Points on a hilly landscape, in no order, each with its height.
A climber steps from a point to the highest of its 2 nearest points, and stops where none of them is higher. Distance is the straight distance between rows; heights are no part of it.
dure: [ 11 -29 -39 -29 -22 -33 -21 -27  27 -19  14  11 -14 -12   6  -5 -17 -93
 -38  -2  13 -58  -7  -2 -10  16  30 -18   5  10  21   0  27 -11 -23  16
  19   6 -33  -6  47  -3  -2  -4 -18 -47  20 -53 -43  14  -4  28  27   3]  (h 38.9)
maf: [-36  28  29 -14 -31  17  18  32   5 -31 -57 -12  41  -8   3   3 -26  26
  40  71   0  27  -1  -8 -30  -5   7  -2 -36   1  31  44 -42  -9   0  13
 -26  58  23   3  -8 -13  28   8  10  39  46  37 -29  23  -5 -26   0   8]  (h 14.8)
Rora: [  9  33   9  -2   5   9  -1  20 -31  -7 -69 -24  23   1  -4  27 -39  44
  38  11   2  58  -9  -9 -19   3  -2 -15   1   8  14   8 -11  -3  24  12
 -12  45  24   2 -33  19  29 -23  13  54   9  47  -9  18 -17 -28 -15   1]  (h 11.2)
Gep: [  0  31  18 -23  79   3  37 -12  -5  -9   7 -24  -8  31 -36  -3  34  87
  21  30 -18   6 -13 -14  -3   4  33  -9 -37   8 -38 -49 -25 -45 -16 -22
 -54 -26  31   5 -12  15  16 -26  10 -46  30   6   6 -20  32 -29  28  -5]  (h 6.9)
Bagu: [ -3  11 -31 -13  42 -10  -7 -15  40  -1   8 -12  -9  27  21 -18  -2  88
  18  58  -8  33 -32 -16  -2  -4  30  19 -27  35 -17 -31  40 -20 -10  13
 -30 -16  19   4 -22  16 -12  -8  21  -6 -36  21  -4 -11  21  24  -9  13]  (h 30.8)
kep: [ -2  -7  31  11   4 -30  26  25   1  20   2  31 -24  -2   1  -6  43  18
 -32 -19 -57  -7  35  -9  -7 -13 -54   6 -17 -38   5  28 -33  14 -24   2
 -25 -39  -9  -9 -17 -26   1  61  15  17 -13 -35  22 -31  13 -13   4 -37]  (h 19.2)
Bovud: [-48  16 -43 -25   3  45 -14   3  20 -50  23  19  14   1  19  26 -24  26
  50  15  34  38 -30  33 -45   6  24  20 -17  17   7  15 -39 -32 -17 -11
  -1  44  13   2 -10  23  -5   2   4   1   4  45  -8  36 -22  29  34  20]  (h 11.4)
tator: [ 33   8  15 -17  28 -28  22  -1  77  51   3  -7 -15  -5  34 -26  30  46
  -5  45 -23  -4   4 -14  21  15  -1   2 -21 -22  17 -32   7   3  16  -4
   0 -21  25  18 -21   1  -8 -19 -20 -14 -24 -36  45   7  48 -18  -5  50]  (h 37.1)
Pegut: [  7 -25 -22 -27  27 -24  -2  -9   8 -34  41   6  22  19 -38 -20  -9 -36
 -34  -8  -6  -2 -21  16  37  25  70 -26  32  -3 -35  26  49   5 -31  19
   2  13   8 -15  35 -33   2  -3   1 -68   7  -8 -61 -22  -9  65 -20 -23]  (h 19.8)
dubek: [-49 -31  18  38 -49 -22 -32 -21  -5  12 -23  49   7 -26  31 -30   2 -68
 -11  -6  -1  -7  19 -32 -12 -29 -35   0  24   0  15  77  11 -18  10 -10
  24 -31 -39 -49  36  -1 -16  43 -46  28   5   8  23 -24 -28 -39  -2 -24]  (h 47.7)
Gopom: [  0 -16  47  10 -21 -29  -4  18  23  48 -19  10  -7 -30  19 -15 -22  -7
 -13  40 -12 -26  20 -44   5   0 -37 -14 -10   3  29   0  12  11  12  -2
  -9 -25  13  13   9  -9  -2  40 -33  -3  17   8  13 -11 -16 -56 -41  18]  (h 66.4)
desad: [ -2  11  25  -9  13   4  30  34 -11  -9 -41 -31 -23   2  76  25   1  13
  27  46 -26  26   3 -25 -20  25 -26  32 -55 -23   2  11 -67  13  -5  11
 -44  36  25  -5 -32   6  22  17  29  24  -9 -27 -27  15  15 -17  16 -29]  (h 17.8)
Vip: [-42  13   9 -25 -25   3  -3  20  20 -36 -17  11  43 -12  11 -35 -18 -21
  22  51   8 -11  11  -5 -27 -13 -27  18 -34 -12  34  64 -45 -37 -32  23
 -20  35  10   5  -4 -15   5  54 -22  17  19  10 -12  20 -34 -16  10  -5]  (h 18.5)
Remer: [ 44 -26 -46  20 -19  10  -9 -39  12  32 -20 -42 -25   7  21  31 -15   2
 -15 -23  57   7 -14  17 -25 -13  15  27   9  30 -15 -64  65  11  44 -13
  22   0 -14  20  23  22 -20 -57  29   0 -14  -6  13  -2  22  28 -13  22]  (h 7.1)
Fos: [ -5 -17 -13  35 -52  -9 -47 -18   9  -7   4  33  30 -28  33 -25  -5 -93
 -38  -1  -3  -7  26 -18  -1   1  -5 -23  36 -14  -4  73  23   5 -13 -11
  21 -27 -37 -53  50 -10 -22  31 -39  -7   6 -10   8 -20 -45   8  -4 -20]  (h 41.0)
zapop: [ 34 -40 -37 -10  -6   5   3 -44  -1  17  -1 -22 -39   5  -4  32 -21  13
 -46 -33  64 -13 -46   7 -14 -36  43  21  -3  70 -10 -52  61  -4  17 -11
   4  22 -13  24  54  13 -19 -50  37 -21  -6 -11  -3   0  18  28  21  11]  (h 4.2)
zisu: [ 11  42  56 -54  20  45  41  57 -33 -43  19   4  33  -5 -31   9  18 -21
   2 -32 -10   8  -6  16  26  34   4 -34  -8 -35 -19  13 -45  10 -19 -31
 -12  42 -14  -1 -43   2 -10 -21 -11 -29 -11  -6 -13  24 -19   2  24  11]  (h 34.9)
bisu: [ 34 -28 -22  24 -18  25 -39 -35 -37  -2  43  14  -2 -26 -19  27 -28 -65
 -44 -24  -4 -29   6  22  30   5  42 -30  47  18   2   4  25  30  -2   1
  23  14 -21 -16  60  13  15 -18 -10 -32  13 -24 -44 -20 -29  53  -3 -15]  (h 41.1)
dapud: [-31  12 -14 -17  24   0  63  29 -45 -56  23   5   8  19 -20  29  36  16
  28  -4 -12  -3  -7  14   1  18   7 -10 -12 -19 -31  40 -44  -5 -53  -2
 -40 -28  13  -6  -5 -35   9   5  17  28  17  24 -47   6  -3  56   3 -28]  (h 10.4)
vivug: [-38 -30 -33  67 -17  13 -68 -25  16  31 -34 -33   2  12  53 -23   2 -29
  74  24  14  17  19 -12 -32   8  -7  10  -1 -11 -14  -5   8  13  53  18
  55 -10 -10 -13  -1   3 -10  -8  -4  56  -2  31  17  -3  21 -26 -22   2]  (h 2.5)
luf: [ 42  32  22  -6 -20  28   2  11 -52  27  -4  20  -1 -34 -59  25  -7 -27
 -17 -42  20 -18  31  27  36 -21 -25 -16  55  11 -25 -30  39  34   2 -19
  36  -6 -42  26 -10   9  12 -26  15  24  40 -28  23   2  10   7 -14  27]  (h 39.1)
sol: [ 12  -6  11 -15 -19   2  -4 -50   7  12  10  32 -11 -19  25  -4  21 -15
 -19 -49  39 -32 -12  15  23 -10  -4  30  23  15  25 -15  32 -17  27  -8
   6  18  23 -11  22  34 -40 -13  -6 -25 -11   6  50  20  -9   3  12  20]  (h 62.3)
fen: [  1 -15 -14 -11  29 -31  13  25   6 -27  17  16  40   8 -18 -34  -4 -24
 -31  15  -3  17  -5  54  20  33  31 -26  29 -38 -47  63  26 -21 -73  17
 -31  -8  21 -30  27 -60 -16  22  12 -36  -2   3 -47 -14 -27  55 -31 -21]  (h 16.3)
burul: [-14  36   9 -15  52  -9  48  -8 -10 -30  -3 -30  -4  51 -39  17  16 112
  35  34  -2  49 -31  -9 -12 -10  52 -12 -27  13 -46 -18 -16 -40 -12 -21
 -50 -26  24   5 -36  -2  14 -43   7   8   2  24 -24  -7  25   5  20 -11]  (h 4.9)
mitom: [ 10 -18  -8   3  33 -29  20 -25  -8  21  14  17 -20  29 -11 -35  45  29
 -20  18 -14 -10  14   9  20 -20 -24  13 -25 -11  -5  19  -8 -31 -43  22
 -50 -43   9 -21   1 -35  -2  44  18   7  -7 -13  -5 -33  13  13  13 -36]  (h 22.9)
labod: [ -2   6 -33  20 -21   7 -45  34  10 -36   3  20  55 -35  18 -19  -8 -67
 -11   8 -17   2  46  -7  -7  34  -1 -45  22 -21 -16  78  11  29 -26  -5
  12  13 -25 -29  47 -25 -11  31 -20  -6  19  29 -15 -11 -28  35 -11 -20]  (h 35.0)
furi: [-29  43   2  -3 -43  40  11  23  -6   8 -41  -6  31  -1   0   5  15  24
  24  34   8  32   9  13 -20  13  30 -10 -25 -25   5 -12 -70  12  34 -24
  24  50 -10  36 -33   1  17 -32  -4  32  18  -4 -16  25  19  -7  43  31]  (h 22.8)
Saz: [ 14  45  38 -48  18  21  20  43 -40 -16   8  30   5 -23 -42  23   1 -12
   2 -32  -9 -28   3  12  29  11   7 -33  14   4  -2 -11 -14   1 -14 -21
  -8  28  -9  16 -20  30   3 -13  -9 -19   9  -8  -1  20  -2  -3  10  33]  (h 40.8)
tegem: [-41 -21  32   6 -40 -28  -9  10  15  30 -11  35  16 -31  22 -28   0 -41
 -11  -2  -4 -25  13 -34  -5 -24 -39   1   8  -2  27  45   0 -17   6 -10
   6 -18   6  -8  18  -1 -24  49 -43   7   5   9  37  -3 -38 -57 -15  10]  (h 55.7)
teve: [-10  18  10 -32  24  12  35  31  -3 -13 -23  -7 -18  22  35   0  29  25
   3  27 -14  14   6   3 -17  10 -13  14 -44 -25   2   2 -86 -18 -21   0
 -41  13   4  -7 -34  -6  14  23  24  11   6 -20 -21  13  -1 -10  46  -8]  (h 20.9)
vof: [-21   4 -69 -11  -3  14 -39  -8  23 -30  -2   4  -2  19  19  23 -25  29
  22  16  32  36 -27  11 -46 -14  30  27  -9  30  -3 -24  10 -30  -4   5
   6  23  18  13 -16  24   2  10  13  -1  17  41 -20  24  -3  28  12  38]  (h 8.7)
ralo: [ 32  32  10  21 -19  45 -10  18 -36   1  -4  49  42 -31 -38  -3 -10 -68
 -16 -44   5   1  35   1   0   6 -17 -32  80  11 -38   7  23  46 -28 -14
  23  -7 -53  -1  11 -10  -2  -5   8  16  29  -6  15   2 -14   4 -23   6]  (h 46.6)
Betim: [ 19 -26 -44 -21   7  -4 -16 -29   4 -13  44  15   0  11 -11  25   1 -19
 -16 -49  27 -21 -35  35  23   2  58  -1  27  32  -1   2  26 -26  12  -2
  16  42  19  -7  39  29 -22 -44  -1 -60 -12 -13 -19   2  15  64   6  -1]  (h 28.7)
Fif: [ -6   1  43  18 -22  -8  21  33 -11  25 -13  41 -11 -14  13  -6  28  12
 -14 -51 -38  15  45 -11 -11  -6 -59  20  10 -32   6  23 -40  25  26 -19
  13  -1 -14  -5 -25   1  -2  37  13  53  -8 -29  30 -24   3 -28  -5 -41]  (h 16.1)
kedus: [-25  36  34 -35 -22  -6  38  25  13   1 -23   1  12  11 -23  -5  15  31
   1  48  -5 -10 -11   0  14   3  45 -29 -26 -16   2 -25 -48  -6  11 -23
  -1   7 -12  41 -45   1  19 -21 -31 -11  25 -18 -20  21  29 -26  31  47]  (h 27.8)
Gis: [-33   8   3   6  -9  30 -11  31   6 -14   4 -30 -21  35  38  20 -10  71
  74  27   0  50 -36  12 -25  15  11  31 -51  -7   0  23 -47   8  -7 -32
   0  41   1  -1 -48  -4 -28  -9  40  46 -52  31 -14   6   2  -1   4 -16]  (h 18.2)
Ber: [ 37 -17  30  12  16 -39   0  28  31  64  -2 -13 -20 -34   7 -13 -11  11
 -47  34 -27 -37  16 -38  16   1 -29 -22  -8  10  28 -27  37  15 -18  14
  -9 -41  11  25  10 -16  17  22 -29 -36  17 -16  15 -24   1 -47 -14  16]  (h 57.0)
Gote: [  3  29 -28  -7 -25  12 -20  33 -26 -16 -35  21  32 -45 -15  16   3 -41
  23   4   5 -14  35  -3 -17  10  20 -45  22   6  -6  26 -14  26  -1  -8
  15  26 -21  18   9  10  14  -6  -5  13  60  13 -12  15   7  20  20  27]  (h 27.0)
naze: [-17  -1  17  -3  -6 -28 -11  48  22 -18  12  27  47   6 -31 -30   8 -49
 -56   2 -41 -14   4   5   8  -2 -28 -16   9 -34 -32  50  -2  -7 -55   2
 -10 -40  -7 -13   5 -35 -23  44 -32 -59 -47 -23  16 -18 -33  13 -32 -24]  (h 47.9)
Lanu: [ 22  31  19 -29  59   4  34   5  -9  -5  44  -8  -5  20 -52   0  34  59
  -3 -21  -2  -6 -14  10  37 -19  25   3  -8  23 -14 -49 -10 -26  -1 -30
 -11  -5  26  27 -14  24  -2 -18   6 -48  16   7  22 -11  10 -11  33   7]  (h 9.4)
vut: [-19   4 -34  13 -35   3 -24 -13   3  16   0  26 -17   8   8 -11  37  -5
  23 -17  -1   2  25   9   2 -16 -16  23  -6 -23  14  24 -27  -2  33  -7
  42  -4  -4 -18 -28   5 -13  21  11  29  -6  10  17  10   3  17  15   4]  (h 27.5)
zevi: [-37  -6 -21  16 -42 -12  -9  15  11 -38  18 -34  28  28 -49 -33  -8 -18
  20  40   0   5  24 -12 -30 -20  -3   9 -35  -4  18  14 -15  -6  -3  30
  25 -18  -8  28 -31 -33  31  29 -22  36  44  25 -44  10  -3  19  -6   3]  (h 24.0)
Leg: [ 15  16  39 -13  28  -3  34  50  -9  -9  32  29  25  10 -60 -27  39 -18
 -45 -18 -43 -18   4   3  19 -11 -31 -12  23  -3 -31  12 -25   8 -85  -2
 -42 -51  10  13   1 -31 -16  32  -6 -38 -13 -27  10 -18 -20 -10 -12 -12]  (h 40.6)
lurap: [-27  -5  26  -5 -29  -2  34  28   6 -53  -1 -20  30   6 -76 -13 -31 -19
  -6  28  -8  14  23 -16  -9 -32 -15   1 -37  11  19  -2 -10  -5  -3  32
   2  -9   4  31 -35 -14  35  33 -25   9  58  29 -25  18  -2   7 -35   9]  (h 28.3)
zuzo: [ 10  -7  45  -1  -9  10   5  -6 -18  43 -19  -3 -24 -51 -11  28 -42 -40
 -23 -18  27 -58  18   7  13  14 -19 -10  49  13  -8 -60  48  28  19  -4
  28 -19 -39  26   6  -2  23  -1  -8   9  37 -49  39   5  12 -46 -17  33]  (h 32.6)
foti: [  5   6 -37 -17  -6 -20 -19   4   7  -8 -14  19 -14 -17 -24   5  -2 -55
 -17   8   2 -35  19   6  -6   9  15 -21   5   9   8 -14  -5  -2 -13  18
  10   2 -21  12   4   7  24  12 -14 -22  45 -24 -26  22  11  26  23  26]  (h 32.5)
moma: [ 15 -29 -49  39 -32  -2 -14 -24  11   5 -22 -56  -5   7 -13  27 -37 -29
  15  12  17  15 -11 -28 -37   1  10 -14 -11   0   0 -41  52  12  46  18
  37 -20 -15  22  -3   1  40 -23   2  24  49  14 -36  13 -10  -3 -23   7]  (h 2.8)
puv: [-14 -33 -68  -8 -23  -1 -16 -29  34 -36  -2 -25  -3  39  -9  10 -31  -9
   6   7  44  11 -38 -17 -47 -26  30  11  -9  24   0 -36  39 -17  11  25
  19  -7  -7  17   3  -2  16  -5  20  -4  48  14 -42  18  -5  16   7  23]  (h 5.8)
pirok: [-16   2  12  21   5  -2 -21 -26  -1  28   6 -11 -29   8  12  -8   7  40
  -2 -48   8  10   0  21   9  -7 -39  48   4 -26  22 -42  -9  -7  52 -11
  14 -16  23  16 -22  21 -22  -1  -5   4 -51   9  72  -6  -1 -42 -15   8]  (h 15.8)
baf: [-13 -22  21  40 -15 -24 -54 -27  11  35 -12  17 -35   4  33 -37  -3  11
  11 -11 -23   9   7 -23 -21 -23 -52  20  -3  -7  33  25  24 -17  18  25
   5   0  -5 -54 -14  -9   1  33   8  44 -52  15  20 -19  -5 -38  -1 -19]  (h 21.5)
kag: [ 24  21  13  -6  49   0   4  11  12  21  28 -23 -17   6 -30  -1  14  67
 -11 -32 -15  -4  -1   7  19  -7  -6  23  -8  -5  15 -62 -11   1  28 -13
  11 -15  28  48 -19  21  -9 -12  -6 -36 -10  17  33 -14   5 -46   8   9]  (h 12.1)
mimu: [ 17   0  22  40  15  -4 -10  11  -7  45 -16  -9 -10 -27   7  12 -39  14
  -4 -16 -18  13  38 -14   9  28 -67 -31  34 -18  25 -41   8  26  41  15
  15  -7 -14   0   2   5  41   3 -20  39 -35 -23  10 -29   8 -30 -53 -12]  (h 23.9)
leb: [ 28  -1   3   3  22 -12 -11 -19  47  49 -19 -23 -10 -24  62 -32   0  19
  -4   8  -4  15   3 -31   7  13 -36   9  10  -9  25 -55  37  10  31  21
  -2  -2  34   4   5   4  -3 -22 -18  -1 -46 -14  45   7   8 -41 -15  51]  (h 44.0)
divi: [ 23 -35 -12 -36  24 -21   6 -17  -8 -23  49   6   1   9 -35  16 -21 -33
 -33 -39  10 -38 -45   1  43  11  72 -34  29  35 -22   5  53   4  -8   0
  13  32   7   2  50   2  -5 -44  -5 -78  -3 -33 -49  -8  25  57  -8 -21]  (h 23.8)
sule: [-42   9 -18 -20   8  34  27  32   5 -47  36 -13  -9  40  15  54 -17  69
  52  19  21  55 -37  32 -32   9  23  20 -38  19 -13  19 -62 -36 -27 -43
 -19  21  -2  12 -36   6 -13  -2  24  15 -22  39  -8  25 -15  24  34  -7]  (h 14.5)
vuviz: [  8 -32 -23  77 -20  13 -37 -44 -17  26 -37 -56   4  -4  35  33 -31 -40
  53  16  34   9  18 -19 -33  14   1 -14  15  -3 -11 -26  42  26  59   8
  41 -28 -20   0  22  15  20 -18 -11  30  36  26  -1   1  -5 -20 -25 -21]  (h 0.3)
Vazo: [ 26  27  14 -39  -8   7  10   5   1  -7  17  42  13 -30   0   8  22 -18
  14 -23  19 -33  -5  14  30  20  25 -19   6  -7   9   4   3  -8   9 -27
   7  52   3 -12 -14  45 -29 -27 -19 -22   2  -5  13  39  13  21   8  33]  (h 48.6)
Golin: [ 34   6  66 -52  60  22  63  42 -28 -46  30   7   4  -5   9  26  26  -6
  -5 -42 -17  -2 -18  30  33  48   5 -21 -15 -35 -23  26 -35  -3 -37 -30
 -42  26  10 -42 -20  10 -19 -12  10 -48 -22 -19   3   8  -9  25  27 -19]  (h 29.7)
lekeg: [ 45 -35 -37  11 -27   7 -25 -34 -27   9  51  20 -15  -4 -21  29  11 -24
 -27 -42   4 -17  17  51  41 -12  27  -1  35  30  14  14   1   6  15  -6
  14  19   9 -20  46  21  -8 -28   4 -30 -12  -7 -10 -23   2  76   2 -17]  (h 34.6)
kerog: [-21 -37 -14  20 -22   5 -22 -55 -23  -9  36  30  10  12   4 -31 -15 -31
 -25 -43   8  -9  -9   6  16 -19  -6  18  31   8  37  32  20 -21   2  35
  11  -6   9 -41  34 -15   7  31 -11  -1 -18  12  -9 -12 -64 -14   3 -33]  (h 49.4)
tazen: [ 10  34   3  27   6  18 -16  25 -19   7 -61 -19  26  -1  57  11 -23  31
  76  17 -17  65  -8 -30 -29  13 -13   1  -2   0  24  20 -27  21  22  -2
   0  52  16 -14 -12  13  -8 -36  22  71 -43  29   2   5  14 -24 -28 -23]  (h 8.1)
vetes: [ 31 -43  -2 -35   6  -4  25 -55  18  13  21  -7 -36  -1 -13   9   3 -23
 -49 -48  54 -66 -48  -6  -8 -23  29  15 -11  41  19 -49  42  11  14   3
  11  15 -20  18  68  -6 -25 -48  32 -32  -9 -38   1  11  27  -6  26  12]  (h 1.4)
tofun: [ 11   3 -26   1  43 -23  19 -35  30  13  17  -6 -18  40   0 -44  40  74
  14  49  -1   5 -15  -9  21 -12  18  17 -34   8 -23  -4  25 -19 -14  15
 -43 -34  11  -7 -19 -16 -13   0  32   2 -16   7  -5 -17  46  14   2 -15]  (h 26.9)
vedoz: [-10   8  -6  12 -27  18 -12  12   6   2   5  -3 -23  23  27   6  39  39
  46   5   3  40  -6  15  -8  -8  -6  36 -37 -25   7  30 -46   8  26 -44
  22  23  -4  -4 -46  18 -32  -3  29  44 -26  17  24   9  21  14  11 -11]  (h 22.4)
renab: [-11  -7 -26  52   1  22 -65 -14   1  26 -42 -11  12   4  60 -23   0  15
  90  15   7  40  12  -4 -39   7 -16  19   2   6   5  26  -4  19  20   6
  30  26  -4 -26  -6   1 -26   1  19  64 -16  57  19  -1  23 -25 -13 -11]  (h 5.0)
Sofe: [-17  29 -29  13 -21  26 -27   1   7  20 -32 -22   5  11  19  25 -14  23
  25  10  16  40 -13  18 -38  27  17  12  -7 -12  -7 -47 -28   2  45 -22
  29  22   0  42 -43  34  -6 -32 -13  15 -18  -1  20  12  21  -2 -12  43]  (h 18.0)
bunu: [-32  21  35   5 -35  15   8  58   2 -18 -30   6  27 -21 -52   3 -40 -42
 -34  35 -25 -15  35 -14 -17   0 -33 -10  -2   2   6   3 -33  28 -30   8
   8  -8 -21  32 -10 -11  34  36 -30  20  43  -9  15  10  -1 -18 -38  22]  (h 34.0)
fur: [ -3  41  27   5 -14  40  -7  52 -19 -26   5  35  27 -20 -65  12 -30 -69
 -34 -20 -25 -13  21 -12  -6   2 -40 -21  49  13 -24  -1  -3  40 -51   5
   3  -4 -33  11   4  -9  22  14 -10   1  16  -9   7  14 -23  -9 -29  13]  (h 40.0)
Biva: [ -4 -24  -2  29 -43   5 -25 -79  -9  28  -7  -3 -28   0  50   7   0 -12
  -4 -35  58 -13   2  18  -6  -9  -5  44  29  28   8  -2  35   1  49  -3
   3  -9  14 -25  40  32 -36  -6   6   7 -20  26  47   9 -16 -11 -11  -1]  (h 49.9)
Korad: [  7  23 -14  -8  13  -7 -11  12  -1   9 -18 -43 -12  20 -45  20 -27  44
  -4  -8   7  31 -24   4  -3  -2   0   7  -1  14   0 -68   2 -17  39   2
   9  -4  22  43 -34  38  20 -31 -11 -14 -11  16  -3   7  12  -7 -15  26]  (h 14.1)
lik: [ -8   6 -18  -3  31   1 -32 -14  31   9   4 -25  -2  -5  55 -17  -3  44
  21  24 -13  43 -25 -27  -7   7 -16  28 -13  12  18 -44  42  10   4  10
 -11  -1  21  14 -17  38 -33 -19 -16  -3 -84  12  40  -5  -1   3 -35  38]  (h 36.8)
zutu: [-34 -38 -11  33 -27   8 -45 -81 -22   5  21   5 -21  14  31 -14 -15   4
  -8 -30  30  -6 -18  17   0 -27  -1  42  24  30  26  15  28 -20  25  30
   1  -5  26 -44  32   2 -13  10   9  14 -37  30  28   3 -48 -23   8 -19]  (h 42.1)
lok: [-23  -3  27  19 -18  -6   5  34  -5  -1 -31 -18 -35  10  81   1  20  13
  57  25 -31  17  -2 -30 -17  14 -28  32 -45 -27 -14  56 -41  11 -15  15
 -11  36  15 -30 -48 -19   6  30  55  55 -30 -25 -18   2  34 -18  24 -59]  (h 14.6)
Vem: [ 17  -1  23   1  36 -10  30  21 -36  -7  31  18  14  11 -67 -24   8  -8
 -52  -4 -21 -12   0  -4  29 -30  -6  -9  17  31 -11 -10  11   2 -70  13
 -47 -34  -1  -1  29 -34  19  42   3 -16  22  -3 -24 -22 -42   1 -16 -13]  (h 36.1)
vik: [ 42 -24  20   2  30  -9  32  -3  -6  29  39   8   6  -2 -35 -53  23   2
 -68 -18  10 -25   4   4  53 -53   1  12   8  30   9 -17  33  -9 -27  20
 -19  -9  11  13  33 -29   2  17  14 -28  11 -20  13 -29 -23 -16  29 -10]  (h 42.4)
Manip: [-14   3 -12 -33  53 -11  68  -2 -20 -52  31  21  30  11 -22 -14  34   7
  10  -8  -9   0 -16  44  20  31  23 -16  -1 -48 -45  48 -17 -31 -61   2
 -45 -29  19 -25  16 -35 -24  -6  17 -10   6  10 -31  -9   4  58  -4 -21]  (h 13.1)
gedo: [-25  18  14 -10  18  -7  57  17 -34 -30 -17 -30 -15  33 -13  32  19  73
  52  30 -17  21 -17   0 -13  10  26   1 -49 -22 -31  14 -48  -1 -17  -4
 -51 -18  11   9 -39 -29   7 -24  15  48  13  27 -53   2  31  19  10 -25]  (h 7.3)
Kem: [  4  16  28 -34   7 -35  41  11  48  37  -9   3   8   1   6 -23  31  39
  -1  51 -16 -28  -1  -5  25   4  30 -16 -27 -18  -1 -19 -22  -9 -14  -8
  -8 -22   8  41 -27 -17  -4  -7 -27 -32  20 -37  26   7  38 -35  21  37]  (h 32.3)
ler: [-29 -13 -42 -16 -26 -17 -16 -46  20  -6  36  28 -27  27 -12 -22  49   4
  -2   1 -21 -15  -6   8  25 -41  -3  27  -9  -8  13  41  -1 -18  17  11
  27 -33  -1 -27   6  -4 -14  17   4 -20 -26  -1   9  -2   9  27  21 -13]  (h 33.2)
vifi: [ 32   6 -45  -1  13 -21  -1  -5  22  18 -10 -41 -29  28 -31  21 -11  40
 -20  -2  11  23 -23  -7   8 -15  17  -8   4  36 -25 -69  53  -6  46  -5
  20 -24  -8  37 -15  29   4 -59   8 -20 -26 -11  -2 -15  49  33 -14  17]  (h 10.8)
lano: [ 25 -18  13  21 -33  21 -11 -45 -25 -12  15  -1  -8 -32 -16  40 -58 -89
 -51 -12  15 -45 -23  -8   1   6  35 -16  23  19  15 -12  54  37 -14  -5
  17 -13 -51  -3  60   6  19 -10   2 -11  46 -28 -38   6 -38   1 -13  -2]  (h 49.1)
nenu: [ 15  -9  18  12   3  -6  -7 -18   4  41 -18 -30 -33 -32  -2  28 -45  -5
 -18 -19  20 -30  20  12  14  25 -33  -2  33  -8   8 -81  33  18  60   6
  30 -20  -6  24  -2   4  33 -13 -23   1  -2 -34  26   1  17 -26 -30  21]  (h 28.4)
giv: [ 14  20 -36   2   5  20 -14  51 -21 -42 -13  18  69 -46  13  17  24 -34
  32 -14 -22   4  47   2 -16  30   3 -48   8 -12 -27  68 -31  35 -22 -11
  10  29 -12  -3  21 -23   0   7   2  15  39  28  -4   3  -9  37  23  -9]  (h 29.4)
Vudut: [ -3 -21 -19  33 -28   9  -6 -54 -20 -13   3  -1  15   3   3  -5 -38 -73
 -21 -24  41 -23   1  -1 -13   1   2  -2  30   6   9  -9  24   3   0  22
  16  -9 -25  -9  32  -3   7  25  -7   1  35   7 -22   8 -55 -26   0 -14]  (h 60.4)
lav: [-18 -13 -12 -18 -25 -32   1 -24  16  -4  28  26  -5   1 -21 -18  38 -33
 -40 -24 -42 -30  -2   3  47 -18   2  -5  12 -28  19  47  21   3  22   7
  23 -45  -5 -31  16  -9  -4  15 -24 -51 -31 -21  20 -17  -9  28   3 -19]  (h 38.8)
Faro: [ 64 -23  18   1  44 -33  14   5  23  62   9 -26 -15 -22  -3 -36   1  21
 -62  25 -10 -32  14 -20  37 -33   2   0 -14  29  15 -45  48   1 -11  21
 -20 -24  16  16  35 -26  10   6   3 -49   9 -18   9 -29   3 -39  22   9]  (h 49.6)
suse: [ -7 -11  28  21  12 -23 -39   8  14  12 -17  -2 -39   8  54 -13   8  20
  41  -6 -52  20  -9 -34 -25  -5 -60  22 -17 -29  20  36  -5   8   5  22
   0  22  10 -48 -26  -4   6  16  27  45 -81 -12   8 -16  26 -30  -5 -37]  (h 18.1)
fezud: [ 10  -7  35 -48  58  23  79  19 -34 -45   8 -10 -18  16  34  28  27  24
  15   2  10   1 -17   9   8  23  10  -7 -35 -21 -14   0 -81 -24 -50 -33
 -63   8  -1 -38 -19  14   2 -16  16 -16  15 -22 -10  26 -15   4  58 -14]  (h 25.0)
mero: [-22   3  20  47  -2   0 -39 -21  -6  46 -33 -13 -29 -11  34  13 -22  11
  30 -18   4   6  40  10 -11  26 -56  15  34 -23  16 -19 -18  11  71  -3
  32   3   4  -4   6  28   5  -2 -23  33 -33   8  43 -22  20 -31 -47 -28]  (h 20.1)

Where does a climber stop that starts at each point below?
Vem -> Gopom
dapud -> Vudut
mitom -> leb
Betim -> Vudut
Sofe -> leb
giv -> Gopom
teve -> sol
maf -> ralo
pirok -> ralo
